Points on a hilly landscape, in no order, each with its height.
A ball rolls from a point to the lowest of its 2 nearest points, and stops where none of them is lower. Distance is the straight distance between rows; heights are no part of it.
K_282 (h 247): [139 121 162 119 149 137  92 119 110 116 117 121 158 142 144 107 124  76
 155 142  82  88 124  84 139 170 171 145 139  93 119 100 139 143 137]
K_932 (h 261): [116 140 150  55 153 136 168 104 129 114 146 106 160 155  94 105 146 131
 148  96 115 105 135 110 107 155 117  77  97 126 137 105 131 119 169]
K_25 (h 694): [154 121 125 123 131 134 141 134 156 167 109 111  82 102 127 118 126  92
 114 147 127 184 130 151 145 146  44 150 161 137 143 143 136 166 119]
K_607 (h 258): [139 102 148  39 148 141 166  94 151 131 121 160 129 160  83 107 155  72
 131 127 142 138 130 119 154 160  39  74 142 103 158 131 154 167 162]
K_722 (h 683): [176 138 150 122 131 131 139 128  90 101 172 131 168 156 164 125 123 161
 149 101 133 107 113  97 103  89 217 156 106 107 119 125 126 100 149]
K_978 (h 250): [ 90 131 114 169 169 116 104 139 137 163  95  94 138 116 116 110 151  84
 141 151  85  90 106 118 151 144 111 160 157 138 110 110 127 176 127]
K_188 (h 448): [136 156 123  97 169 132 161 140 156 193 140  74 116  98 116 125 120 160
 107  97 116 177 152 185 117 113 111 163  73 210 109 112 112 117 112]
K_529 (h 587): [158 161 130 126 146 126 133 132 120 178  94 109 148 127 197  77 127 140
 158 190 127 121 101  50 135 130 126 151 196 159 175 114 162 126 154]
K_297 (h 594): [ 51 106  66 174  78 128 130 163 120 101  93 144  95 130 132 158 143  98
 152 125 132  84 111  74 174 164 172 105 168 103 164 131 154  85 146]
K_758 (h 486): [ 72 146 109 160 113 145 109 148 119 125 106 107 122 119 108 161 111 201
  92  91 121 146 167 190 105 122 164 107  57 173  87 122  87  70 105]
K_956 (h 469): [ 51  71  69 164  92  62 140 153 130 110 167 159  92 113 108 187 150  87
 114  95 171  85 122 112 162 123 163 138 142  91 135 155 136 132  99]
K_948 (h 524): [168 164 129 132 143 157 142 149 123 154 128 106 102 133 142 135 116 142
 113 115 149 157 133 179 124  72 132 179  81 168  91 139 106 117 154]
K_576 (h 191): [111 136 122 108 165 142 132 136 121 142 107  87 141 142 118 103 154  85
 150 123  85  92 122  93 142 170 125 141 143 129 123  98 137 148 164]
K_155 (h 286): [138 117 178 112 153 152  44  90 120 101  83 140 175 147 106  94 109  73
 149 172  66  76 139 105 122 198 159 110 122  91 125  70 134 147 123]
K_777 (h 202): [163 105 141 134 124 145 106 142 120 108 135 115 107 117 143 163  93 105
 118 105 110 159 155 167 133 141 144 175  98 125 116 140 115 120  71]
K_971 (h 506): [128 127 130 148 105 174  78 130 128 100  79 124  96 139 108 154  98 129
 121 119 110 158 163 175 127 161 108 109 100 129 111 128 105 115 107]
K_256 (h 623): [127 126 131 139  93 194  70  97 120  91  59 176 114 159 125 128 112 104
 124 189 118 146 133 127 157 162 109  93 172  87 146 103 130 108 131]
K_229 (h 658): [123 124 109 188 118 126 108 139 131 144  88 144 103  98 172 124 117  89
 130 169 131 130  95 114 162 126 115 157 191 115 131 143 132 162 110]
K_698 (h 325): [ 80 116 109 169 142  63 120 128 138 128 150 156 134 127  80 128 175 102
 126 132 143  63  99 119 122 107 112 107 145  91 100 147 121 190 137]
K_248 (h 353): [178 116 146 124 113 138 143 129 115  99 167 152 121 148 138 152 117 151
 106  89 175 157 132 175 119  68 122 152  91 118  97 168 108 137 130]
K_582 (h 637): [117 150 125 177 112 139  71  93 108  95 105 196 152 150 128 101 143 129
 132 215 130  67 104  96 127  97 132  75 184  83 134 127 129 132 176]
K_895 (h 413): [140 172 111 142 133 167 123 155 112 147  75  88 113 147 183 108 130 113
 157 161 114 115 104  79 142 111 160 173 165 148 138 109 134 107 187]
K_813 (h 340): [106 129 130  92 109 160 147 137 109  96 128 101 122 152 121 145 120 149
 138  77 113 136 153 126 123 155 150  98  86 129 120 126 114  73 143]
K_630 (h 480): [ 60 105  79 162 104  73 159 149 132 121 169 145 121 116 110 164 154 153
 135  90 160  94 110 102 131 120 173 120 138 123 140 148 136 109 109]
K_68 (h 544): [135 148 112 138 115 165 148 152 104 114 131 124 101 145 141 153 121 155
 110  89 154 134 133 170 129  65 164 139  77 148  87 153 105  86 182]
K_579 (h 439): [191  84 170  50 101 148 171 122 118  87 180 133 149 154 163 140 108 156
 131  73 152 176 144 129 123 127 147 123  91 117 149 147 135  85 116]
K_335 (h 663): [ 73 131  61 190 124  73 160 146 129 137 175 157 145 110 102 167 170 187
  96  93 175 106  99 141 106  50 189 154 115 145 105 145 108 111 110]
K_789 (h 607): [ 71 120 106 134 118 163  93 133 117 104  68 126 120 156 100 127 136  63
 136 141  90  93 120 100 169 188 138 102 157  83 134  95 137 132 144]
K_516 (h 662): [202 182 166  99 117 167 123 115 109 137 138 136 130 154 164  83 115 190
 127 163 160 144 126 146 104  61 146 124 106 152 116 120 123 101 205]
K_644 (h 615): [114 115 136 116 121 178  80 109 127 111  54 145 122 141 116 115 105  56
 118 166  92 139 136 118 170 212 122 101 160  82 138  82 138 140 109]
K_473 (h 330): [163  83 171  37 132 150 150 108 115  87 149 142 132 150 134 133 108  48
 131  84 126 138 140  90 158 173 139 122 112  76 140 128 147 131 123]
K_132 (h 316): [188 160 192 103 134 140  92  83 126 115 134 160 160 141 122  84 112 188
 135 169 144 141 137 157  79 111 104 102 102 137 123 106 119 129 137]
K_249 (h 401): [111 104 132 119 146 116 117 136 106  81 171 101 151 146  97 189 113 111
 100  53 125 106 161 164 109 110 190 160  49 125  93 124  96 116  73]
K_433 (h 214): [136 118 126  38 125 139 200 122 167 136 132 142 111 153  84 118 162 100
 139 111 169 143 128 123 150 135  46  72 130 129 153 151 155 144 200]
K_305 (h 517): [153 138 154 149 127 131  78  93 125 143 105 169 157 118 174  81 107 148
 147 202 109 127 126  92 132 149 120 126 178 119 150 109 145 135 113]
K_125 (h 270): [176 102 180 108 112 139 113 118 137 110 147 125 145 114 133 127  94 198
 119 114 120 195 170 185  91 166 110 115  70 155 135 121 119 106  65]
K_538 (h 622): [186 159 161  86 162 119 128 133 137 189 109  60 138 120 164  66 114 136
 149 170 106 149 133  94 106 153 114 178 140 179 165  87 150 128 125]
K_625 (h 574): [124 137 110 114 154  99 169 135 143 172 127 117 154 119 171  88 144 135
 162 155 130 115 113  45 145 145 126 124 193 155 179 120 183 132 150]
K_794 (h 700): [111 150 133 148 142 146  88 138 103 103 117  99 146 155 105 139 126  98
 141 115  84  77 134 125 112 130 181 136  88 106  91 103 107 127 149]
K_741 (h 482): [191 127 169  77 155 143 132 125 127 126 145 112 129 146 126 114 119 105
 139 106 122 146 141 143 114 140 118 156  91 134 116 121 129 149 123]
K_36 (h 496): [105 141 139 146 108 161  67 131 115  83  86 119 112 143 104 163  98 164
 110 110 127 139 174 195  97 134 130  85  59 146  91 120  84  95 113]
K_545 (h 639): [209 158 177 104 161 125 105 133 130 158 120  97 137 124 151  86 104 141
 154 164 102 144 140 136 104 133 133 197 107 168 128 102 146 140 117]
K_212 (h 312): [131 109 114  89 123 147 183 150 123 126 158  95 105 130 135 151 123 121
 132  69 118 149 139 114 153 152 139 145 117 132 138 139 138  94 133]
K_871 (h 649): [ 82 121  80 220  94 112 112 149 131 130  98 153  83  95 165 157 127 120
 118 151 141 126 102 120 155 115 125 157 186 116 129 166 124 123 101]
K_27 (h 389): [149 123 103 102 159 105 192 145 152 184 172  74 122  79 147 129 127 139
 122 106 125 177 126 128 130 132 105 173 150 175 159 133 143 131  86]
K_877 (h 249): [167  88 133 160 122 133 127 153 122 127 162 116 101  60 174 168  95 103
 101 104 110 182 141 172 147 128 141 191 131 130 145 153 126 110  52]
K_495 (h 650): [ 96 158  92 186  99  90 123 118 105  90 163 159 163 135 106 115 164 168
 136 144 158  41 104 113  87  65 189  71 132  83 120 133 122 116 174]
K_439 (h 424): [168  80 174  53 123 117 167  94 116  85 192 156 170 143 144 131 109 123
 128  76 150 153 135 108 125 146 137 103 104  92 147 134 137 115  90]
K_649 (h 573): [132 112  92 129  92 178 152 168 100 102 106 121  75 156 159 172 126  80
 135  90 126 134 122 114 169 120 170 167 136 103 129 151 134  89 163]
K_939 (h 313): [103  92 120 136  74  94 147 125 117  86 176 162 150 138 137 150 128 206
 119  93 170 147 130 119 108 122 161  76 127 110 152 146 133  87  96]
K_423 (h 34): [149 103 114 141 130  73 176 129 149 163 186 136 134  69 168 131 123 165
 110 127 146 182 103 114 120 121 113 144 181 139 158 156 150 149  68]
K_285 (h 367): [171 124 134  81 122 114 184 121 157 155 158 142 109 131 122 119 135 142
 124 125 172 170 124 131 128  98  61 115 145 141 143 161 143 152 157]
K_953 (h 260): [102 121 124  83 113 132 171 119 147 105 134 142 101 152  73 128 154 126
 131  93 163 124 130 150 130 134  75  64 106 116 129 144 122 124 171]
K_292 (h 222): [118 141 136  36 154 149 187  92 136 121 133 135 165 163  91  95 169 117
 151 133 120  89 132  95 117 152 100  48 123 129 165 115 161 101 221]
K_236 (h 331): [191 135 146  55 153 115 171 118 148 184 142  95 118 140 127  94 132 113
 130 133 149 166 132 107 129 120  58 134 141 153 156 131 148 158 157]
K_865 (h 518): [115 136 125 106 112 191 109 133 128  76  73 118  86 172  75 162 116  78
 114  99 126 137 153 183 130 146 104  99  90 116 103 125 103 117 145]
K_688 (h 287): [139 125 131  64 174 110 174 127 147 177 136  93 131 131 105  93 149  94
 139 119 120 135 125  95 144 162  63 126 151 143 150 119 151 172 152]
K_675 (h 296): [209 104 146 124 123 140 150 145 134 140 171 110 104  82 166 146 105 121
  98 111 133 204 145 191 132 105 105 199 116 148 152 162 132 123  81]
K_609 (h 752): [ 77 102 104 206 157  66 112 127 138 163 144 115 172  85 142 145 145  96
 126 143 107  68  81 101 152  99 169 193 161 129 102 124 112 182  70]
K_788 (h 695): [ 95 126 120 173 157  96 111 131 158 177 102 108 120  67 136 109 134 117
 124 168  85 141 115 132 126 164  73 155 171 152 125 118 123 179  64]
K_919 (h 681): [117 103  93 132 144 113 180 136 146 153 182 109 129  79 112 168 141 183
  76  73 138 185 138 185 105 108 126 162 104 177 117 136 112 109  61]
K_404 (h 505): [160 130 154  74 161 155 137 133 125 103 126 104 109 162  88 140 124  70
 126  83 121 133 143 160 124 136  99 135  73 122  96 133 112 156 142]
K_417 (h 731): [116 103 143 196 133  95  63 132 131 128 135 125 146  96 135 158  97 119
 120 136  89 111 144 144 123 131 177 175 115 120  99 121 107 142  36]
K_326 (h 621): [ 78 109 129 142 111 151  63 116 134 102  69 133 111 134  82 146 107  74
 114 142  94 134 152 139 145 207 103  82 138  90 129  96 122 149  83]
K_90 (h 351): [ 84 128 118 148 120  92 124 114 142 107 134 171 107 137  57 138 172 118
 113 130 160  93 118 156 106 100  81  75 120  93 102 150 108 166 150]
K_456 (h 288): [ 86  86 117 101  65 122 169 127 154  84 133 165  95 147  91 157 150 163
 122  92 190 141 136 161 129 129  87  53 101 117 144 167 118  91 153]
K_594 (h 295): [ 96 164 101 165 152 139 124 148 130 157  91  94 114 121 115 119 141 124
 135 142 104 113 125 135 136 127 114 149 129 156 101 116 113 138 151]
K_584 (h 534): [ 63 191  99 147 143 143 128 126 121 138 107  86 135 121  88  88 155 163
 139 137  96  66 123 133 105 138 157  64  99 147 101  86 117  99 199]
K_596 (h 745): [102 108 113 201 125  84 100 136 112 129 149 130 156 109 157 151 118  93
 129 127 118  72  96  97 153  93 197 180 145  99  99 137 117 157  88]
K_219 (h 382): [136 135 124 107 103 161 150 134 107  99 126 149 125 164 149 133 134 128
 154 116 134 117 126  86 142 124 157 109 140 106 142 136 141  80 183]
K_180 (h 329): [152  88 150 129  83 124 143 123 118  86 172 168 134 151 150 152 119 186
 106  91 186 168 136 151 114  96 127 106 107 109 128 168 119 106 110]
K_464 (h 406): [154  79 144  97 105 118 158 112 128 100 163 177 126 130 139 143 116 105
 120 100 162 154 131 111 153 128 112  99 135  86 143 162 145 134 113]
K_387 (h 434): [146 139 112 108 134 170 153 165 111 142  81  93 112 143 211 116 136  71
 154 148 122 122  93  48 167 134 175 179 184 132 169 120 176 118 180]
K_704 (h 585): [ 89  90  74 133  86 141 156 163 121 101 112 141  77 146 123 176 139  68
 138  91 145 110 117 101 191 151 154 131 152  99 154 150 153  99 145]
K_856 (h 481): [143 169 116 140 110 133 134 131 156 177  95 124  82 119 147 102 131 171
 121 182 163 173 118 142 126  89  52 122 165 175 141 146 131 141 165]
K_558 (h 703): [119 108 128 157 126 113 112 126 154 158  94 147  89  70 140 120 125  95
 103 176 114 179 117 147 142 160  52 124 186 121 140 140 134 183  77]
K_489 (h 405): [161 116 122 100 110 163 157 136 104 116 118 152 120 149 188 131 125  86
 150 129 133 135 107  60 172 129 163 139 174 104 162 138 169 100 174]
K_725 (h 291): [173 138 185 106 125 138 107 100 129 115 146 135 165 131 133  98 102 226
 127 128 138 165 151 171  74 137 128 103  77 157 119 102 116 102 100]
K_399 (h 501): [160 163 144 143 125 141  94 105 140 157  98 146 124 127 153  80 121 177
 143 208 134 154 124 121 115 117  76 122 170 151 149 121 132 133 141]
K_444 (h 636): [172 176 132 120 142 103 150 123 145 201 129 110 140 114 164  76 124 210
 136 174 158 166 117 110 100  89 102 135 152 186 152 122 141 126 144]
K_815 (h 396): [165 154 158 149 149 151  71 144 124 119 102 114 132 135 118 139 106 128
 141 132  92 124 156 177 106 137 155 170  74 154  86 112 108 138 100]
K_937 (h 457): [ 80  86 111 164 103  72 105 131 117  98 165 157 123 128 106 176 128  81
  98 101 150  92 130 128 137 103 153 135 122  80 106 152 116 161  82]
K_964 (h 572): [126 155 138 130 160 108 118 117 139 159 132 104 151 115 115  92 127 180
 146 137 102 133 134 123  96 157 108 124 127 154 120  97 122 143 114]
K_192 (h 521): [ 58 175  92 166 160 114 133 142 125 161 125  81 156 110  98 113 147 177
 142 115  89  85 121 118 112 137 168 121 113 166 102  90 107 109 138]
K_347 (h 341): [102 106 145 105 137  87 142  68 144 123 139 227 162 132 101 108 166 133
 125 183 152 104 121  93 121 139  73  36 179  88 164 143 158 151 150]
K_595 (h 719): [ 66 138 116 185  99 101  62 136  98  74 128 121 144 155 102 178 108 140
 110 111 125  77 163 151  90  91 191 117  70 106 103 123  85 119 102]
K_168 (h 722): [ 95 139 140 168 103  93  67 115  94  76 150 130 183 151 118 140 109 189
 121 116 129  95 147 137  71 110 200 100  85 107 114 103  95 108  88]
K_303 (h 630): [131 148 122 155  92 186  79  97 115  91  76 196 119 167 121 120 134 130
 125 205 139 117 114 124 142 108 102  81 182  95 141 124 128 112 182]
K_142 (h 322): [176 120 200 129 156 119  38 102 126 106 100 151 167 128 111  92 103  71
 150 170  82  72 135 137 108 163 163 148 107  98  98  89 134 192  98]
K_457 (h 158): [135 117  99 186  86 125 147 149 127 135 141 155 101  97 175 152 122 212
 106 128 170 182 117 161 120  75 116 145 146 151 134 178 116  99 106]
K_585 (h 294): [ 87 140 112 162 160 102 109 126 138 147 113 131 139 131  81  96 171  95
 138 150 117  76  97 120 130 129  91 109 159 117 114 125 126 194 162]
K_474 (h 684): [125 140 119 142 160 110 127 141 150 184  93  90 121  92 158  86 131 102
 134 173 113 141 104 101 141 154  72 158 187 159 156 117 145 175 112]
K_127 (h 680): [194 138 136 123 136 145 132 147 147 171 106  85  83  93 149 118 106  87
 116 148 118 195 141 165 136 128  68 195 132 168 151 140 135 144 105]
K_979 (h 472): [100 150 115 141 163 145 129 149 144 164 125  93 125  92 103 154 121 179
  93  94 110 163 169 205 109 115 143 148  58 200  87 109  91  97  83]
K_559 (h 456): [217 112 199  63 129 147 141 116 113  96 162 130 155 154 154 115 100 151
 137  99 136 165 146 147 103 132 152 154  68 125 130 126 135 107 112]
K_366 (h 384): [146 108 138 105 105 144 147 126 114  86 148 150 108 160 121 153 131  95
 123  90 165 131 125 137 146 104 118 121 114  91 120 163 122 134 149]
K_792 (h 673): [196 160 161 102 109 166 138 118  93  89 164 144 159 161 174 111 126 195
 130 122 153 124 118 137  93  58 196 126  88 124 117 128 122  80 188]
K_426 (h 671): [150 117 120 140 151 124 129 144 135 162 105 103 114  99 164 115 119  50
 124 150 116 135  94 111 172 144 103 182 175 128 139 127 145 180 115]
K_325 (h 559): [157 135 133 117  91 194 126 153 100  91 107 119  95 165 160 158 111 132
 132  97 132 146 139 138 133 109 167 152  96 121 116 142 119  68 169]
K_517 (h 361): [115 135 150 135 121  94 109  80 130 100 144 199 157 144  91 105 159 158
 127 166 153  94 115 122  93 102  89  48 150  86 128 142 125 155 146]
K_744 (h 318): [124 111 135  78 154 111 162  77 146 149 128 205 170 135 133 111 146 129
 142 188 135 123 126  71 146 157  82  59 185 127 197 136 188 125 162]
K_419 (h 603): [156 189 135 141 161 124 111 143 128 188  86  64 152 123 189  66 129 137
 159 200 115 104  95  76 110 115 139 186 164 180 152  99 143 140 156]
K_160 (h 421): [164 131 134 117 156 117 148 137 149 172 157  86 129  84 128 123 117 163
 112 120 113 192 144 173 106 130  97 178 108 182 132 119 121 136  75]
K_24 (h 343): [158 143 176 126 142 113  92  83 120  95 153 170 180 148 110  93 129 157
 132 154 137  95 128 131  78 103 123  85 118  98 112 123 112 143 136]
K_247 (h 600): [ 47 116  88 170  92 136  95 138 118 115  66 130 131 130 133 130 134  81
 143 154  94  73 108  64 177 188 174 104 183  90 148  97 142 116 135]
K_203 (h 259): [137 129 161  20 167 136 177  71 124 123 157 162 202 171 128 105 149 140
 150 140 110 104 132  71 114 149 127  65 131 118 184 115 168  87 191]
K_739 (h 97): [117  74 120 146 126  71 152 127 148 144 188 146 117  73 131 159 136 149
  95 105 138 174 121 149 120 129 105 133 150 121 130 155 127 151  48]
K_564 (h 602): [116 183 115  97 167 113 172 131 144 196 139  79 133 121 107  87 145 170
 122 121 128 137 113 147 110 110 111 116 101 189 106 104 125 141 178]
K_210 (h 552): [128  86 137 115 131  83 147 105 124 139 149 158 173  69 180 108  96 125
 132 141 118 122 115  44 165 186 181 116 177  97 155 112 155 128  81]
K_750 (h 738): [123 108 134 203 132 104  84 142 115 135 135 118 165  99 166 159 100 100
 136 133  91  86 118 115 141 108 224 215 121 124  99 116 106 130  58]
K_673 (h 644): [ 96 138 121 170 109  99  92  93 107  85 144 177 186 143 112 101 152 135
 140 178 130  41 109  83 103  95 162  64 156  68 135 129 131 129 157]
K_237 (h 648): [210 182 158  95 132 126 136 119 141 187 139 107 132 134 157  77 108 198
 124 165 174 170 126 148  97  70 109 147 110 182 133 122 125 126 165]
K_343 (h 626): [143 181 139 101 130 132 139  99 141 179 124 125 151 124 140  72 133 228
 140 185 145 141 124 110  97 107 100  76 155 173 153 105 137 104 179]
K_702 (h 640): [109 126  99 205 102 150  94 152 129 128  86 138  81  94 153 159 109 133
 114 146 118 166 135 153 145 128 110 151 160 133 122 153 111 112  90]
K_709 (h 627): [ 71 102 120 182 101 116  53 122 132 117  81 133 118  95 125 147  95  85
 115 156  90 123 141 119 151 190 140 112 151  89 118 109 119 152  66]
K_134 (h 152): [120  71 113 118 133  94 171 136 154 136 185 131  81  71 111 176 142  99
  84  93 141 181 134 174 142 126  65 144 144 125 130 178 129 151  68]
K_886 (h 378): [117  97 148 104 143 125 101 129 114  69 138 104 127 163  85 181 107  44
 114  65 108 102 160 157 124 141 154 139  64 103  95 128 109 151  86]
K_581 (h 759): [ 61 112 100 174 171  77 132 139 133 170 147  76 186  98 123 132 153 119
 148 117  79  61  97  83 138 137 184 176 145 147 115  99 122 154  85]
K_561 (h 241): [125 116 135  68 162 129 158 120 127 132 142 111 141 148  94 108 152  78
 147  97 110 102 126  91 146 175 106 108 135 112 132 117 148 150 155]
K_626 (h 356): [108 167  94 166  95 195 114 154 118 120  61 123  68 148 120 144 118 138
 121 139 129 144 128 169 147 106 119 125 122 142 100 132 105  93 180]
K_205 (h 276): [166  87 121  96 112 156 186 157 109 110 183 100 106 132 171 171 108 118
 117  56 139 167 140 138 150 112 163 182 104 126 141 158 132  85 114]
K_26 (h 547): [ 94 180 122 109 137 153 131 122 128 133 117  98 118 137  84  99 142 146
 125 118 123 101 132 171 109 122 118  73  78 150  88 109 107 116 194]
K_411 (h 586): [104 160 121 119 192 109 147 132 149 192 124  60 142 106 102  94 137 147
 138 124  94 129 133 129 118 157 100 142 119 186 119  90 119 154 120]
K_372 (h 725): [113 116 132 189 107 108  73 131 109 106 147 137 154 128 136 154 104 179
 123 121 121 125 145 140  99 113 181 144 107 118 108 124 103 113  62]
K_207 (h 507): [ 72 142  76 145 159  89 179 159 132 164 158  91 156 110 115 129 157 163
 156  93 117  90  97  89 128 138 173 147 136 165 133 102 137 116 122]
K_617 (h 243): [142  89 127 125 103 152 137 152 101  85 151 114 104 142 142 181 100 117
 109  60 138 151 153 155 138 116 159 161  78 118 116 153 114  88 100]
K_853 (h 205): [133  87 120 122 104 130 143 132 145 115 136 152  74 119 104 166 130 106
  98 101 149 179 140 178 142 120  58 120 128 109 120 177 118 147  99]
K_376 (h 672): [ 92 116  69 166 141  80 177 143 148 160 181 132 134  87 111 169 169 174
  89  94 158 148 104 153 114  77 143 176 135 164 106 148 110 129  73]
K_359 (h 442): [ 99  98 111 180  91  88 100 130 123 103 132 189 105 126 126 150 140  96
 110 140 162 106 109 117 148 101 129 117 161  72 111 162 127 161 112]
K_181 (h 660): [208 135 153  92 172 126 145 146 133 174 139  70 115 101 152 105 106  87
 135 135 104 162 133 134 130 140 116 220 119 165 151 119 148 151 100]
K_162 (h 714): [ 57 116 105 176 115 113  62 146 119  97 110 112 123 142  80 189 117  82
 104 108 100  85 170 149 124 122 162 136  92 108 100 121  94 140  82]
K_129 (h 542): [148  95 169 136 117  80  84  98 119 125 151 171 181  79 170 104  86 135
 132 154 112 123 128  86 132 172 181 127 144  87 138 106 133 140  51]
K_784 (h 560): [ 96 150 132 136 130 122 125 120 140 128 128 123 127 126  95 124 133 179
 125 120 128 132 136 158 101 129 102  90 104 140 101 121 103 126 130]
K_141 (h 354): [148  85 176  71 131 142 105 111 111  67 130 134 133 154 107 152  96  46
 120  85 117 127 153 134 128 172 135 119  88  84 120 121 124 141  93]
K_349 (h 458): [111 169  76 156 124 122 161 156 154 181  95 119  72 114 126 119 160 140
 119 160 170 139 107 148 145  78  70 143 157 180 127 152 126 144 178]
K_821 (h 399): [160 130 139 111 123 131 141 110 137 136 132 173 125 137 139 106 138 126
 137 157 158 138 117 105 140 108  83 109 173 109 143 146 146 150 157]
K_598 (h 530): [183 115 195 116 133 121  71  83 121 126 114 184 176 104 167  76  87 142
 146 193 100 130 145 100 125 175 150 141 138 105 146  99 153 131  82]
K_556 (h 523): [103 116 131  86 134 149 147 124 134  96 128 105 100 149  65 159 128  90
 112  63 128 133 150 179 124 147  91  98  66 129 101 136 103 132 124]
K_601 (h 487): [212 174 152 123 160 154 108 146 128 158 101 102 100 141 135 112 120  99
 125 154 128 145 142 172 120  88 114 205  88 169 101 124 121 159 154]
K_842 (h 656): [ 66 149  75 183 103  80 146 143 120 110 166 149 136 128  89 149 169 169
 122 107 169  59 107 133  99  68 192 103 101 117 114 142 113 107 158]
K_337 (h 293): [144 118 144  51 155 106 188  89 146 164 156 161 183 141 140 100 137 158
 154 150 132 136 130  61 131 154 102  76 168 142 192 126 184 110 158]
K_981 (h 708): [ 80 112 120 149 138 110  89 130 120 118 128 105 143 140  86 150 126  73
 131 107  86  79 131 119 141 153 158 136 103 106  99 110 111 152 105]
K_11 (h 374): [105 155 114 134 116 145 125 115 130  93 113 159 110 158  66 116 172  98
 126 141 153  84 112 151 120 108  85  62 132  93 115 137 121 150 201]
K_624 (h 108): [139 133 107 179 116 100 145 143 144 159 140 140 107  88 178 128 127 184
 118 154 148 169 106 133 119  90 104 162 174 153 142 163 129 137  91]
K_412 (h 633): [ 82 102 117 185  96 123  79 134 125 112 103 128 107  97 128 157 100 142
 108 135  96 155 159 139 128 169 127 120 136 113 131 133 113 111  51]
K_40 (h 302): [ 76  79 112 131  52 114 140 136 125  76 145 152 107 141 117 168 129 186
 107  82 175 145 148 146 118 133 122  68 100 113 152 160 116  77 107]
K_901 (h 423): [125 126 112 159 107 105 143 133 133 128 147 174 108 129 136 143 146 148
 127 129 175 128 109 121 132  88 113 118 158 113 123 169 128 147 142]
K_637 (h 562): [117 100 120 111 142  81 179 123 130 150 165 154 181 102 167 112 133 144
 161 125 136 109 109  40 146 163 166 101 188 120 164 122 180 124 118]
K_712 (h 428): [130 171  95 140 134 160 132 147 137 159  72 112  87 149 121 111 157  98
 128 162 147 133 108 141 154 103  72 142 163 143 126 132 132 153 198]
K_209 (h 381): [125 186  99 148 105 195 123 157 105 121  73 104  84 150 150 124 139 133
 141 147 125 122 114 129 144 103 154 138 137 144 114 121 121  87 214]
K_690 (h 350): [137 105 107  98 144 140 183 150 136 156 148  63  95  90 142 149 121  82
 128  89  97 166 139 130 166 165 106 175 139 150 157 133 142 120 104]
K_416 (h 360): [182 142 184 157 134 140  30 122 118  86  98 157 145 150 118 128 102  98
 144 157 103  89 140 170 102 126 167 155  88 110  87 114 116 163 110]
K_707 (h 441): [178 156 150 118 184 162  96 155 130 148  94  81 111 132 124 131 121  77
 141 134  80 124 148 156 122 125 149 214  81 171  97 103 122 153 132]
K_634 (h 691): [136 154 139 152 122 147 100 126  91  94 136 126 163 155 153 120 125 143
 160 133 106  82 122  90 108 113 202 135 122  99 115 114 121 101 155]
K_143 (h 297): [165 108 167  35 136 159 156  97 133  98 136 146 138 171 114 120 129  75
 137 102 135 148 137 120 143 150  84  96 113 100 149 136 138 135 155]
K_503 (h 242): [149  93 157 111 105 135 126 117 134 105 146 138 114 125 119 146 110 144
 111 106 137 182 158 170 113 142  80 110 102 119 129 150 117 129  80]
K_828 (h 359): [147 130 150  62 111 177 156 122 119 103 133 121 140 162 149 129 118 169
 150 107 127 149 144 110 128 138 149  96 104 131 146 122 131  63 173]
K_222 (h 493): [ 67 115  68 151 125 102 189 169 136 140 146 107 116 114 124 156 156 140
 157  93 132  95 110  79 153 158 170 127 149 150 154 131 151  87 139]
K_756 (h 400): [103 151  92 140 119 163 137 147 134 117  83 135  80 163  81 126 172  85
 127 139 150 107 101 154 149 112  95 111 147 112 116 134 129 147 207]
K_684 (h 328): [ 67 167  86 193 119 161  86 143 139 140  53 116  85 125 101 136 143 134
 128 156 103 117 125 153 137 135 100 124 139 145 101 121  98 124 148]
K_10 (h 616): [140 200 128  81 151 114 170 110 148 196 147  91 150 126 123  52 141 197
 130 151 148 126 111 124  94  94 122  76 123 181 131  97 139 120 210]

Two balls start at each pair of points below. Name the first point that both come to, or write none.
K_556, K_865 -> none
K_24, K_634 -> none
K_564, K_948 -> K_576

For each start below, name the point where the ball stops.
K_794 -> K_576
K_36 -> K_777
K_297 -> K_576
K_419 -> K_978
K_581 -> K_576

Call two points neighbours if one is among the 2 nearest of the other. Go from one point of each pair to the other, from neighbour to neighbour, staying as low as possible. Name the highest point that can't be avoided.
K_978, K_433 -> K_387
K_292, K_576 -> K_932
K_433, K_777 -> K_249
K_423, K_292 -> K_517
